Each row is a point on a landscape with many peaks, with its height.
From any point a climber steps to the highest of the 2 points nearest to it. It stops when none of these is higher. Distance is the straight distance between rows; heights are no part of it.
<275>: [-0.60 -1.73 -0.94 -2.94 -2.76  0.32 -0.82  0.34  1.80 -0.21  0.92  1.14
  1.21  3.34  0.92  0.60  0.60  1.30  2.28  0.48 -1.47  0.44  0.26 -2.06
  0.82 -1.19]  (h 3.80)
<15>: [ 1.68 -2.83 -0.52 -0.82 -2.31  0.16 -1.41  1.48  1.80 -0.35 -3.49 -0.86
  1.61 -0.01 -0.74  2.72 -0.75 -0.65  2.55 -3.29 -1.93 -1.60  2.18 -2.53
 -0.38 -1.51]  (h 4.07)
<408>: [-0.21 -0.47 -1.68  0.13 -1.69  0.80  0.72 -1.02 -2.59 -1.00  0.81  0.84
  0.17  2.24  2.62 -1.93  1.27  4.15  0.20  1.52 -0.08  0.47 -1.56 -0.05
 -0.54  1.73]  (h 1.96)
<965>: [-0.24  2.39  2.01  3.31  4.11 -1.89  0.62  2.25 -0.13  1.85 -0.37 -0.32
 -1.29 -1.92  0.64 -0.41  1.52 -1.01 -0.97  1.34  1.95 -1.02 -1.63  0.65
  3.05 -0.05]  (h 2.22)
<846>: [-0.32 -0.59  0.76  0.61  1.80 -0.62 -1.76  1.27  2.52  0.46 -0.31 -1.46
 -0.10 -1.29  1.18  0.87 -0.60 -2.90  1.63 -2.50 -1.06  0.00 -0.23 -0.77
  1.79 -1.87]  (h 1.47)
<464>: [-0.08  1.10  0.66 -0.25  0.81  0.67  0.97 -0.69 -2.23  0.80  1.07  0.77
 -0.89 -1.23 -4.14  2.70 -1.42 -2.82 -1.86  1.11  2.59 -1.09  1.95  2.16
 -3.00  2.20]  (h 0.49)
<573>: [-1.61 -1.05 -0.56 -2.02 -1.72  0.50 -1.36 -2.73 -0.59 -0.27  1.53  2.01
  1.69  3.67  0.84 -1.97  1.16  2.13  1.59  0.43  0.18  0.20 -1.08 -0.47
  0.20  0.60]  (h 3.20)
<636>: [-0.64  1.70 -1.22  1.05 -0.05 -0.16  1.90 -1.16 -0.10 -0.73 -0.60 -0.13
 -0.24  0.78 -2.66  0.32 -0.92  1.21 -2.19  1.68  1.95 -0.29  1.05  1.42
 -2.53  1.76]  (h 2.60)
<1121>: [-1.63 -1.99 -1.05 -1.73  0.47 -0.15 -0.65  0.01 -1.08  1.06  1.44  0.72
  0.52  1.88  2.55 -1.22  1.17 -0.33  1.98  0.34 -0.46  0.75 -1.13 -1.86
  1.90  1.73]  (h 1.95)
<165>: [-0.43 -0.60  0.31 -0.88 -2.06  1.05 -0.89 -0.37 -0.26 -2.45  1.72  1.11
  0.31  2.00  0.18 -0.41 -1.00  0.68 -0.41  0.93  1.01 -0.78  2.21  0.18
 -2.08  2.41]  (h 3.04)
<850>: [-2.24 -0.05  2.52 -0.84  0.55 -0.22 -0.55 -1.83 -2.99  2.46  1.88  0.41
  0.97 -0.81  0.92  1.46  0.12 -1.99 -0.32  2.96  1.11  0.56  0.54 -0.27
  1.60  0.25]  (h 1.82)
<220>: [ 1.25  0.06  1.80  0.49  1.32 -0.56 -1.29  1.18  2.80  1.24 -0.80 -1.70
 -0.62 -1.94 -0.26  1.84 -0.39 -3.18  1.63 -3.38 -0.38 -2.53 -0.02 -0.15
 -0.10 -2.86]  (h 1.28)
<72>: [ 1.20 -1.99  0.02 -1.61  0.24 -1.01 -1.58  1.33  1.74  0.65 -1.52 -0.92
  0.97  0.41  1.28  0.43  1.76 -0.40  3.82 -0.91 -2.64  0.92 -0.49 -3.26
  2.89 -0.85]  (h 0.93)
<398>: [-0.91  1.84 -0.01  0.01 -0.71  0.74 -0.04 -1.42 -1.10 -1.55  1.97  1.32
 -0.27  3.07 -1.25  0.06  0.08  0.41 -0.75  3.47  2.47 -0.23 -0.19  1.16
  0.25  1.58]  (h 1.56)
<706>: [-1.28 -0.95 -0.85 -1.08  0.10  0.50 -1.13  0.56  2.73 -1.21  0.19 -0.79
  0.42  0.28  0.34  0.38 -0.97 -1.57  1.79 -3.09 -0.85  1.32  0.59 -1.36
  0.48 -2.20]  (h 1.27)
<52>: [-0.71  0.20 -0.01  1.65  2.02  0.14  0.95 -1.05  1.59 -2.71  0.57 -0.78
 -0.62 -0.79 -0.17 -0.27  0.22 -1.27 -0.71  0.08  1.30  0.54 -0.63  0.84
  0.76  1.23]  (h 3.57)
<112>: [ 0.84  1.58  1.08  2.66  3.55 -1.37  1.03 -1.25 -0.24 -1.35 -0.04 -0.65
 -0.94 -1.03 -1.43  1.05 -0.88 -2.18 -1.22  0.96  1.64  0.10  0.20  1.07
  1.44  1.46]  (h 4.77)
<356>: [ 0.46  0.66 -1.87 -0.68 -0.41 -2.34  1.06 -0.28  1.89 -0.74 -0.28  1.34
 -0.11  1.39  1.86 -3.51  1.78  4.00 -0.72  0.09 -0.71  1.90 -2.44  1.34
 -0.27  0.24]  (h 1.23)
<1091>: [-1.31 -1.92 -1.45 -1.50 -0.25  1.87 -0.76 -0.06  1.24 -1.77  0.68  0.36
  0.57  1.50  0.61 -1.36 -0.44  0.67  1.02 -2.65 -1.17  2.15 -0.11 -1.59
 -0.10 -0.70]  (h 1.11)
<142>: [ 0.78 -0.97 -0.52  0.10 -0.57  1.33 -0.64 -0.42  0.05  1.83 -0.65 -2.20
 -0.22 -0.86  0.80  0.33 -0.18  0.17  1.56 -1.93 -1.18 -0.20  0.20 -2.01
  0.56 -0.62]  (h 4.05)
<518>: [ 0.89 -1.80 -0.67 -1.17 -1.82 -0.61 -1.38  2.76  1.19 -0.85 -2.12 -1.15
  1.15 -0.83 -0.12 -0.49 -1.18  0.52  0.79 -2.33 -2.34 -1.03  1.33 -2.26
  0.47 -2.07]  (h 3.75)
<395>: [-0.08 -0.87  3.14 -0.94  1.49 -0.35 -0.38  0.58 -1.01  3.11  0.78 -1.95
  0.43 -1.92  0.57 -0.05  0.44 -2.57  1.26  0.85 -1.56 -0.39 -0.47 -1.56
  2.44 -1.90]  (h 0.06)
<828>: [ 0.64  0.50 -0.46 -0.98 -3.40  2.70 -0.73 -1.85 -2.04 -2.61  0.50  1.95
 -0.34  2.09  0.06 -0.31  0.10  2.84 -0.85  0.81  0.90 -0.89  1.54  1.62
 -3.68  1.69]  (h 2.85)
<439>: [-0.47  0.06 -1.76  1.60  0.78  0.83  1.22 -0.26  0.13  0.62 -0.44 -0.45
  0.10  0.39  0.96 -2.71  1.54  2.33  0.14  0.77  1.60  0.83 -3.56  0.30
  1.03  1.83]  (h 0.84)
<328>: [ 0.39 -1.10 -0.12 -2.92 -1.11  1.60 -0.15 -0.01 -1.85  0.76  0.57 -0.61
  0.32 -0.14 -2.12  2.89 -0.88 -2.67  0.15 -1.96 -0.24 -2.15  3.24 -0.20
 -2.28 -1.34]  (h 3.45)
<1013>: [ 1.39 -2.76 -0.07 -2.76 -3.62  0.94 -1.28  2.32  0.17 -0.65 -1.50  0.32
  1.36  1.54 -1.33  2.24 -1.29  0.82  2.60 -1.18 -1.53 -1.30  2.81 -2.15
 -1.43 -0.60]  (h 4.30)
<880>: [ 0.25 -1.55 -1.04 -2.84 -3.60  1.86 -0.19  1.25 -0.95 -0.85 -0.11  0.89
  0.22  1.40 -1.72  1.25 -0.97  1.55  0.49 -2.26 -1.28 -1.37  3.33 -1.08
 -3.19 -0.54]  (h 4.50)
<751>: [-0.75  1.16 -1.43  2.27  1.82 -1.19  0.92  0.25  0.75  0.28 -1.32 -0.39
 -0.73 -1.79 -2.80  2.28 -2.06 -1.66 -2.08 -1.63  1.93 -1.05  1.01  1.00
 -0.96  0.27]  (h 3.40)
<897>: [ 0.15 -1.31  2.24 -2.48 -1.19  2.14 -0.94 -0.27 -2.11  3.28  1.40 -0.14
  1.31 -1.25  0.46  3.80 -1.18 -3.78  1.49  1.00 -0.88 -0.05  3.13  0.05
 -1.49 -0.08]  (h 4.06)
<650>: [ 0.28 -0.15  2.77 -0.46  1.71 -0.57  0.34  0.39 -1.87  2.62  0.55 -0.57
  0.10 -3.81 -1.26  2.30 -2.04 -4.31 -1.35 -0.50  0.22 -1.69  1.76  2.26
 -1.17 -1.07]  (h 0.26)
<923>: [ 1.96 -0.71 -1.27 -0.81 -2.10 -0.19  0.80  0.98  2.59 -1.83 -1.78  0.48
  1.30  0.23  2.81 -1.67  0.15  3.08 -0.32 -1.69 -2.55  1.35 -0.90  0.63
 -1.01 -1.52]  (h 0.86)
<1176>: [-0.50 -1.84  1.77 -0.63  0.61  0.20 -1.53 -0.53  1.06  1.75  0.09 -0.56
  1.49  0.33  0.29  2.37 -0.22 -1.69  3.53 -1.45 -1.72  0.20  0.95 -3.21
  1.75 -2.31]  (h 3.47)
<263>: [ 1.45  0.11 -0.63  0.12 -1.37 -0.82 -1.16  1.70  2.95 -0.71 -2.86 -0.44
  0.45 -0.96  2.38 -2.58  1.30  2.50 -0.56 -2.03 -2.28 -0.66 -2.27  0.36
  0.43 -1.37]  (h 0.99)
<766>: [ 0.33 -1.20 -0.94  0.11 -2.15 -0.59 -0.84  2.24  1.50 -0.92 -2.47 -1.43
 -0.01 -2.21 -0.55 -1.00  0.18  0.77 -1.02 -2.06 -0.75 -1.67 -0.44 -0.54
 -0.70 -2.42]  (h 3.36)
<645>: [ 0.39 -2.35  0.52 -2.01 -0.86  0.93 -1.27 -0.49 -0.91  0.80 -0.52 -0.98
  1.51 -0.37 -0.42  3.86 -1.72 -2.66  2.04 -1.76 -1.13 -1.61  3.96 -2.05
 -1.09 -1.23]  (h 3.61)
<293>: [-0.02 -0.21 -0.54 -2.59 -2.59  1.10  0.10 -0.40 -1.86 -1.43  0.60  3.56
  1.72  3.40  2.25 -3.39  1.27  5.81 -0.26  0.79 -2.01  2.57 -0.78  2.67
 -2.42 -0.46]  (h 3.14)
<785>: [ 1.67  1.25 -1.72  1.48 -0.31 -1.13  0.94  1.97  2.83 -1.88 -2.02 -0.23
  0.16 -1.16  0.98 -3.09  0.34  2.57 -2.54 -1.26 -0.49  0.51 -1.86  1.92
 -0.37 -1.35]  (h 1.22)
<969>: [ 0.49  0.91 -1.16  0.35 -1.86 -0.93  0.07  0.74 -0.29  1.90 -0.52 -0.66
 -1.97 -1.53 -0.07  1.39 -1.68  0.59 -0.79 -0.68  0.75 -1.33  0.81 -0.58
 -0.37  0.24]  (h 4.76)
<1081>: [ 0.09 -0.74  0.30  0.94 -0.16 -1.84 -0.83  2.05  1.16 -0.08 -1.63 -1.25
 -1.52 -1.61  0.31 -0.76  0.79  0.18 -1.51 -1.39 -0.94 -1.69 -1.33 -1.40
  1.68 -1.10]  (h 2.87)
<1115>: [ 0.55  2.25  0.69  3.24  2.00 -1.14  1.59  0.61 -0.89  1.18 -0.05 -0.90
 -1.29 -0.83 -0.34 -0.58  0.19  0.78 -0.82  2.22  2.77 -0.80 -2.12  0.58
  1.87  1.45]  (h 1.71)
<947>: [ 0.33 -1.46 -1.13 -0.47 -2.87  0.58  0.00  0.10 -0.29 -1.11 -0.58  0.19
 -0.45 -0.19  0.10 -1.02 -0.44  2.90 -0.63 -0.45 -0.77 -0.73  0.57 -0.31
 -1.85 -0.43]  (h 4.83)
<390>: [ 0.04 -0.28 -0.64  0.75  1.08 -1.09  0.47  0.66  0.82 -1.01 -0.61 -1.42
 -0.78 -0.69  1.18 -2.54  1.51  1.24 -0.50 -0.28 -0.61 -0.26 -2.10 -1.51
  1.95 -0.44]  (h 3.30)
<732>: [-0.01 -1.69 -0.69 -1.06 -1.78  1.90 -1.01 -0.87  0.33  0.86 -1.16  0.15
  0.54 -0.29  0.58  2.56 -1.12 -0.43  0.87 -1.77 -1.12 -0.53  2.43 -1.72
 -0.08 -0.62]  (h 3.78)
<140>: [-0.68  0.44 -1.65  0.01  1.03 -0.55 -0.81  0.20  3.48 -0.93  0.15 -1.69
  0.76  0.66  2.16 -1.54 -0.42 -0.45  0.61 -2.61  0.01  0.54 -0.68 -0.94
  1.05 -1.08]  (h 1.06)
<970>: [-0.29  1.86 -1.67 -1.18 -1.98  1.50  1.17 -0.66 -1.24 -2.15  1.62  2.27
  0.06  3.43 -0.06 -2.58  0.91  3.83 -1.11  1.95  1.52  1.92 -0.60  2.13
 -1.76  1.13]  (h 0.76)
<1119>: [-0.40  0.74 -0.21  0.88 -0.44  0.21 -0.19 -2.01 -1.76  0.37  0.28 -0.31
 -1.64 -0.03 -0.61 -0.52 -0.01 -0.26 -0.52  1.51  0.68  0.15 -1.52  0.29
  1.02  1.18]  (h 5.03)
<237>: [-1.15 -0.98  0.99 -0.45  0.89  1.04 -0.52 -1.91 -1.00 -0.12  0.99  0.53
 -0.75 -0.84 -0.61  2.87 -1.18 -3.35  0.03 -1.30 -1.18 -0.16  1.55 -0.62
  0.07 -0.49]  (h 2.30)
<215>: [-0.38  0.13 -0.76 -0.03  0.26 -1.47  0.05  1.25  0.20  1.42 -1.01 -0.99
 -0.33 -2.58 -1.21  1.59 -1.28 -2.21 -1.09 -2.72  0.55 -2.04  1.19  0.19
 -0.74 -0.81]  (h 4.08)
<860>: [ 0.42  0.98 -0.67  1.38 -1.33 -2.01  0.15 -0.88  1.38  0.31  0.01  0.71
 -0.83  0.15 -0.25 -1.08 -0.43  2.45 -0.65  0.77  2.33  0.29 -1.29  0.81
 -1.20  1.94]  (h 2.97)
<671>: [ 2.35  1.92 -0.86  1.86 -0.38 -0.50  4.15 -0.07 -0.15 -1.55 -0.98  0.45
 -0.42  0.64 -0.77 -2.86 -0.41  5.00 -1.57  2.70  0.48  1.48 -1.46  2.30
 -1.73  0.56]  (h 4.15)
<943>: [-0.49 -1.77  0.62 -1.27 -1.22  0.94 -0.57 -1.15  0.05 -0.58  1.16 -0.30
  0.25  0.59 -0.89  0.40 -1.03 -1.28  0.06 -0.46  1.09 -0.54  2.68 -0.11
 -1.69  0.93]  (h 3.24)
<822>: [ 1.35 -2.40 -0.52 -2.45 -3.47  1.30 -0.16  0.63  0.95 -1.84 -1.14  0.92
  2.07  2.93 -0.20  0.48 -0.26  2.13  1.92 -1.29 -2.41  0.17  1.12 -2.31
 -0.49 -2.22]  (h 4.09)
<852>: [ 0.95  1.10  1.27  2.20  0.47 -0.66  0.99 -0.42 -2.52 -0.55  0.04 -0.16
 -1.89 -0.70 -2.81  0.93 -1.39 -0.88 -1.64  2.43  0.89 -0.25 -0.71  0.99
  0.62  2.11]  (h 6.22)
<451>: [ 1.04 -0.05 -1.65 -0.57 -3.84 -0.82 -0.03 -0.01 -2.24  0.03 -1.31 -0.78
 -1.46 -0.80 -0.49 -0.03 -1.35  1.96 -1.10  0.05  0.84 -1.53  0.22  0.48
 -2.61  0.55]  (h 5.31)
<167>: [ 1.28  3.21  1.49  3.63  1.72 -1.21  0.56  2.03  1.39  0.77 -1.35 -1.45
 -2.31 -1.89 -1.97 -1.32  0.51  0.65 -1.51  1.58  1.88 -1.57 -1.45  1.38
  0.05  0.69]  (h 1.41)
<403>: [ 0.64  0.88 -1.58  0.45 -2.03  0.52  1.90 -1.34 -0.79 -1.35 -0.21 -0.02
 -0.28  1.69  0.89 -1.41 -0.87  3.17 -1.55  2.13  0.02 -0.26 -0.57  1.08
 -1.53  1.58]  (h 2.17)
<130>: [ 1.44  1.42 -2.13  1.32  0.56 -1.81  0.96 -0.22  1.96 -2.08 -0.76 -0.08
  0.27  0.22  0.95 -3.85  2.03  2.91 -1.28  0.51  1.68  0.93 -1.71  1.40
  0.22  0.58]  (h 1.57)
<369>: [ 0.80 -1.64  2.74 -2.08  0.70 -0.02 -0.05  0.80 -1.39  2.60  1.30  0.28
  1.36 -1.62  0.21  4.39 -1.83 -4.52  1.01 -0.51 -2.58 -0.11  3.69 -0.94
 -0.49 -1.50]  (h 3.92)
<961>: [-0.27 -1.12  3.52 -1.03  1.92  0.37 -0.46 -0.26  0.26  2.59  0.48 -1.02
  1.77 -2.85  1.33  2.58 -0.93 -4.80  1.16 -0.60 -2.47  0.57  1.98 -0.23
  0.42 -2.64]  (h 3.70)
<266>: [-2.28 -0.39  0.70  0.34  2.03 -0.82 -0.15 -3.22 -0.31  0.93  1.26  0.28
 -0.06 -0.14  0.59  0.84  1.34 -1.62 -0.88  1.43  1.42  0.27  0.54 -0.58
  1.04 -0.30]  (h 1.42)
<222>: [ 1.21  3.11 -1.92  2.83  1.23 -1.29  3.18  0.83  1.87 -1.24 -3.17  0.66
  0.69 -0.35 -1.21 -3.21  1.31  5.31 -1.68  2.29  0.28  1.65 -2.57  2.85
 -0.57  0.15]  (h 3.51)
<302>: [ 0.00 -0.54  2.00 -2.76 -1.95  1.85 -2.26 -0.03 -1.80  2.21  1.81  0.85
  0.79  1.46  0.09  2.51 -1.21 -1.71  2.12  0.83 -0.72 -0.26  3.01 -1.64
  0.00  0.52]  (h 4.19)
<588>: [-0.87 -0.53 -0.12  0.47  2.37 -0.61 -0.19 -0.89  0.34 -1.49  0.90 -0.44
 -1.44 -2.00  0.02  1.03 -0.09 -3.12 -0.97 -1.38  0.08  0.35  0.41 -0.48
  0.74  0.09]  (h 2.75)
<945>: [ 1.01 -1.78  0.71 -0.57 -0.11 -0.65 -2.65  1.54  1.94  0.84 -2.04 -1.44
  2.39 -0.15 -0.96  2.64 -1.67 -2.16  3.68 -3.21 -1.60 -0.27  2.02 -2.69
  1.48 -2.29]  (h 3.79)
<476>: [-0.03  0.23 -3.14  0.19  0.90  0.07  1.65 -0.89 -2.61 -0.89  1.02  1.51
  0.59  2.92  1.39 -3.10  2.46  2.93  0.79  2.46  0.86  0.79 -3.20  0.89
  0.63  2.30]  (h 1.58)
<248>: [-0.29  1.51 -0.76  3.21  2.52 -0.40  1.52 -0.04  1.38 -0.15 -0.11 -0.31
  0.47  1.40 -1.26 -1.85 -0.05  1.03  0.18  0.39  2.87  1.28 -3.61  1.23
  2.03  1.62]  (h 0.53)
<1073>: [-1.40 -1.07 -1.50 -1.59 -0.72  1.96 -0.13 -0.89  0.02 -2.12  1.44  1.08
  0.24  1.90 -0.59 -2.13  0.79  1.01 -0.78 -0.44  0.08  2.03  0.84  0.35
 -1.05 -0.26]  (h 0.95)
<611>: [ 0.95  2.01 -0.60  2.84  0.34 -2.14  3.00  1.25  0.39 -0.55 -1.21  0.23
 -1.71 -0.20 -1.31 -1.91  0.16  3.12 -1.32  2.64  0.76  0.13 -2.21  0.56
 -0.14  1.16]  (h 4.80)
<519>: [-1.97 -1.48 -1.03  0.88  1.79 -1.12 -0.03 -0.06 -0.27  0.07  0.57  0.04
  0.13  0.11  2.40 -1.09  1.76 -0.33  0.57  0.58  0.05  0.08 -2.38 -1.21
  2.46  1.30]  (h 2.46)
<317>: [-0.94  0.01 -0.25 -0.20 -0.37  1.34  0.45 -1.61 -0.43 -2.13  1.35  1.07
 -1.52  0.55 -3.25 -0.71  0.29  0.34 -1.21 -0.16  1.35  0.76  0.67 -0.31
 -1.61  0.15]  (h 0.75)
<51>: [-0.52  2.30  1.53  2.90  2.11 -1.51 -1.47  2.50  3.21  1.00 -1.77 -0.99
 -1.48 -1.52  0.59 -2.01  1.07  0.03 -1.27 -1.31  0.67 -1.26 -1.99  0.31
  0.53  0.13]  (h 2.70)
<173>: [ 0.27 -1.20  1.31 -1.78 -0.08  1.46 -1.64 -1.56 -0.54  2.02  1.36  0.33
  0.73  1.55  1.46  1.48  0.89 -1.35  3.45  0.39 -1.34  0.71 -0.15 -2.68
  1.97 -0.69]  (h 3.19)
<1043>: [ 0.19  1.30  1.99  1.16  3.43 -1.35 -1.58  2.35  1.43  1.30 -0.50 -1.72
  0.08 -2.49  3.06  0.90  0.28 -3.95  0.63 -2.34 -1.02 -1.82 -0.21 -0.56
  2.60 -2.41]  (h 1.76)
<272>: [-1.83  0.05  0.28 -0.60  3.26  0.05  0.36 -0.49 -1.78  2.50  2.98  0.85
 -0.32 -0.55  1.80  0.17  1.29 -2.40  0.64  1.36  0.60  2.35 -1.15 -0.61
  2.69  0.52]  (h 2.86)
<182>: [ 0.55 -2.02 -0.86 -1.40 -1.51 -0.93 -1.32  0.51  2.85 -0.44 -1.19  0.40
  1.23  0.55  0.77 -0.79  0.64  1.89  3.25 -2.28 -1.82  1.48  0.44 -2.84
  0.40 -1.46]  (h 0.77)
<990>: [-0.28  1.30 -1.68  2.08  0.96 -0.05  2.42 -0.80 -1.65 -1.31 -0.65  0.57
  0.36  1.35 -1.14 -2.87  1.44  3.64 -0.26  3.00  1.07  1.83 -3.50  0.52
  1.01  2.28]  (h 1.17)
<420>: [ 0.21 -1.15  0.60 -2.29 -4.29  2.12 -1.30  0.41 -1.90  2.04  0.84 -0.23
 -0.13  1.72 -0.22  1.80 -1.78  0.32  2.06  0.39 -0.39 -1.21  2.35 -1.50
 -2.23 -0.12]  (h 4.31)
<1106>: [ 0.64  1.85  2.72  1.92  1.86 -1.05 -0.98  3.69  1.69  1.86 -0.53 -1.13
 -1.79 -2.18  1.12 -0.15  0.31 -1.93 -0.18 -1.25 -0.14 -2.60 -1.00 -0.15
  1.49 -1.44]  (h 2.14)
<1076>: [ 0.15  0.91  1.59  1.64  3.12 -1.93  0.14 -0.07 -1.04  2.04  0.76 -0.51
  0.05 -1.65  2.12  0.17  0.70 -2.40 -0.08  0.94  0.47 -0.27 -1.56 -0.26
  3.30 -0.09]  (h 2.99)
<135>: [-1.27 -0.28  1.43  0.39  2.90 -0.88  0.67  0.93  0.81  1.09  0.28 -1.55
  0.66 -2.57  0.36  3.22 -1.42 -5.64  0.03 -2.59 -1.80 -0.47  2.17  0.07
 -0.36 -2.58]  (h 3.31)
<14>: [-0.30  0.00  1.27  0.37  0.10  0.98  0.91 -1.98 -1.46 -0.63  2.01  0.16
 -1.73 -1.10 -3.78  0.91 -0.36 -1.29 -0.63  0.76  1.65 -0.02  1.12  1.10
 -2.06  0.93]  (h 0.61)
<685>: [ 1.51  4.19 -2.23  3.72  2.10 -1.62  1.43  1.45  2.44 -0.56 -3.71 -0.53
 -1.15 -1.00 -1.48 -2.08  2.29  2.93 -2.41  1.42  0.77  0.41 -1.90  1.51
  0.31  0.61]  (h 2.80)
<680>: [ 1.12  1.38  0.36  2.64  1.09 -0.78  1.77  0.59 -0.81 -1.72  0.25  0.54
 -1.53  0.51 -4.24 -0.93 -0.73  2.06 -0.98  3.10  1.33  0.31 -1.63  0.95
  0.54  1.95]  (h 5.18)
<728>: [-0.58  0.07 -2.06 -0.95 -0.36 -0.46  2.13 -0.09  0.72 -2.04  1.12  2.85
  0.88  2.92  0.93 -3.53  1.83  3.55 -0.65  1.30 -0.03  2.39 -1.96  2.01
 -0.76  1.02]  (h 0.97)
<515>: [-0.48  1.38 -0.58  2.80  1.76 -0.35  1.31 -0.45  0.36  1.01 -1.16 -0.90
  0.02 -1.52 -3.24  0.85 -1.83 -0.24 -2.20  1.34  2.38 -0.05  0.96  1.42
 -0.70  2.20]  (h 2.93)
<389>: [-0.44  0.33  2.28 -0.32  3.82 -1.61  0.83 -0.55 -1.39  2.94  2.18  1.17
  0.95 -1.95  2.81  1.16  1.21 -3.72  0.68  0.74 -0.90  1.48 -1.11  0.01
  3.16 -1.48]  (h 4.14)
<1135>: [-1.40 -0.09  2.28 -1.21  0.86  1.60 -0.84 -1.90 -2.49 -0.26  2.85  0.94
  0.13 -0.25 -0.37  2.13 -0.31 -3.10 -0.84  1.93  0.18  0.32  1.70  0.35
 -0.31  0.66]  (h 2.07)
<192>: [-1.53 -0.24 -0.01 -2.57 -2.76  2.38 -1.80 -1.99 -1.40 -1.20  1.25  3.33
  0.67  4.15  0.58 -1.95  2.09  3.35  0.69  0.30 -1.27  0.92  0.55 -0.66
 -1.26  0.21]  (h 3.60)
<223>: [-0.04  0.49  0.45 -0.27  2.72 -0.12 -2.34  2.35  1.61  0.56 -1.42 -1.36
  0.79 -1.53  2.83 -0.04  1.96 -2.78  0.99 -1.04 -2.15 -0.54 -1.40 -1.59
  4.85 -2.55]  (h 1.38)
<854>: [ 0.91 -0.90 -0.22 -0.83 -3.30  0.56  0.67 -0.73 -0.77 -1.35 -0.08  1.33
  0.42  0.91  0.97 -2.46  0.42  4.53 -0.35  0.61 -0.96  2.37 -1.58  2.05
 -2.20 -0.35]  (h 3.41)
<520>: [-1.02 -0.81  0.52 -2.66 -3.76  3.00 -3.38 -1.21 -2.41 -0.97  0.48  2.15
  0.55  3.27  0.51  0.54  0.47  2.50  0.78  0.47 -1.27 -0.31  1.95 -1.54
 -1.73  1.85]  (h 3.91)
<1029>: [ 0.43  1.50 -1.38 -0.12 -1.35  1.19  1.53 -0.52 -1.93 -1.88 -0.07  0.62
 -0.63  1.44 -3.08  0.33 -1.17  0.66 -1.60  0.43  2.09 -1.80  2.45  2.36
 -4.14  2.81]  (h 2.36)
<1052>: [-1.39  1.51  1.67  0.09  1.02  1.57  0.20 -2.00 -3.07 -0.11  3.21  1.93
 -0.23  1.87 -0.35  1.80  0.21 -1.37 -0.52  3.54  1.71  0.40  0.25  0.96
  0.59  1.95]  (h 1.81)
<268>: [ 0.06 -1.92 -0.57 -0.55 -0.79 -0.44 -0.17  0.17  1.36 -2.26 -0.18 -0.10
  0.24 -0.08  1.06 -2.63  1.10  1.60  0.07 -0.32 -0.21  0.29 -1.37 -0.18
  0.05  0.37]  (h 4.12)
<538>: [ 1.83  0.14 -0.58  0.83 -1.64 -0.03  3.05 -0.14 -1.28 -2.55 -0.58  1.58
  0.51  0.65  0.34 -2.66  0.70  5.27 -1.24  2.66  0.24  2.32 -1.93  4.12
 -2.75 -0.46]  (h 3.76)
<886>: [ 0.83 -1.21  1.62 -1.56  1.37 -0.93 -2.19  2.49  0.22  2.03 -1.03 -1.48
  1.14 -1.49  2.30  1.54  1.63 -2.59  2.75 -0.06 -2.38  0.19 -0.71 -2.49
  4.52 -1.80]  (h 1.12)
<905>: [-0.14 -0.74 -1.14 -1.34 -0.55  0.59  0.64 -0.11  0.86 -0.96  0.50 -0.69
 -0.21 -0.45 -1.59  1.25 -0.73 -1.99 -0.48 -2.19  0.21 -1.12  1.78  0.43
 -1.62 -1.21]  (h 3.52)
<694>: [-1.26  1.08 -0.52  3.30  2.57 -0.93  0.19  1.29  1.51  0.88 -0.72 -0.56
 -0.27 -1.51  0.11  1.74 -1.22 -2.12 -1.98 -0.81  1.84 -0.54  0.16  1.08
  1.07  0.11]  (h 2.81)
<350>: [-0.03 -0.97 -0.05 -0.34 -1.50  2.31 -0.22 -1.70 -1.56  0.46  0.53 -0.83
 -0.80  0.90  0.23  0.06 -0.91  0.20  0.31  0.28 -0.95  0.40 -0.31 -1.36
  0.44  0.58]  (h 4.40)
<649>: [ 1.48  2.58 -2.00  2.17  2.27 -1.50  0.79  0.82  3.23 -1.95 -1.73 -1.22
 -0.57 -0.32 -0.28 -1.78  1.66  0.11 -1.81  0.15  1.50  0.57 -1.41  2.29
  0.70  0.52]  (h 2.12)
<794>: [ 0.12  0.28 -0.59 -1.34 -3.62  2.56 -1.63 -2.06 -1.99 -0.66  0.07  0.93
 -0.56  1.84  0.93  0.42  0.39  1.99  0.91  1.15 -0.84  0.23  0.15 -0.17
 -1.20  1.25]  (h 4.11)
<208>: [ 0.05  1.31 -0.71  2.09 -0.43  0.88  1.97 -1.82 -0.72 -2.47 -0.01  0.64
  0.40  2.62 -2.05 -1.41 -0.76  3.33 -2.09  2.34  0.94  0.62 -0.46  1.30
 -1.15  2.39]  (h 2.34)
<286>: [ 0.82  0.20  1.63 -1.52 -0.18 -1.18 -1.01  0.01  1.29  2.19  0.88 -0.89
 -1.16 -1.36 -0.67  2.19 -1.16 -4.05  0.81 -1.11  0.01 -1.01  0.40  0.72
  0.53 -1.78]  (h 1.10)
<471>: [-1.51  0.98  1.13  1.29  3.89 -1.28 -0.13 -0.95  0.08  1.26  0.40 -0.49
 -0.50 -2.77  0.46  2.31 -1.02 -4.55 -0.66 -2.08 -0.31  1.61  0.87  0.10
  0.56 -1.44]  (h 2.67)
<487>: [-2.22 -0.20 -0.62 -1.25  1.22  0.78 -0.05 -1.12 -1.45  1.33  3.22  1.30
 -0.36  1.60  1.27  0.11  0.84 -0.49  0.51  1.49  1.28  1.45  0.02 -0.51
  1.54  2.55]  (h 2.20)
<929>: [-0.03  0.54 -0.01  1.69 -0.48 -1.72 -0.71  0.69  3.02  0.61 -0.79 -0.45
 -0.96 -0.59  0.71 -1.77 -0.27  0.78 -0.01 -0.90  0.91 -0.34 -1.76  0.42
 -0.57  0.86]  (h 3.38)
<594>: [ 0.23 -0.14  2.22  0.13  1.16 -0.46 -0.29  0.42 -1.32  2.35 -0.01 -2.51
 -0.51 -3.76 -0.06  0.79 -0.38 -2.95 -0.97  0.17 -0.40 -1.49  0.98  0.20
  0.41 -1.11]  (h 0.16)
<1035>: [-0.55 -0.25  0.29 -1.06  0.99 -0.01  1.34 -0.42 -3.08  2.23  0.34 -0.02
 -0.33 -2.23 -2.65  3.69 -1.73 -4.12 -1.66 -0.94  1.33 -2.10  2.12  2.70
 -2.74  0.26]  (h 0.37)

Where does a climber stop that starts at each point below?
<439> -> <751>
<135> -> <880>
<328> -> <852>
<72> -> <929>
<594> -> <706>
<395> -> <929>
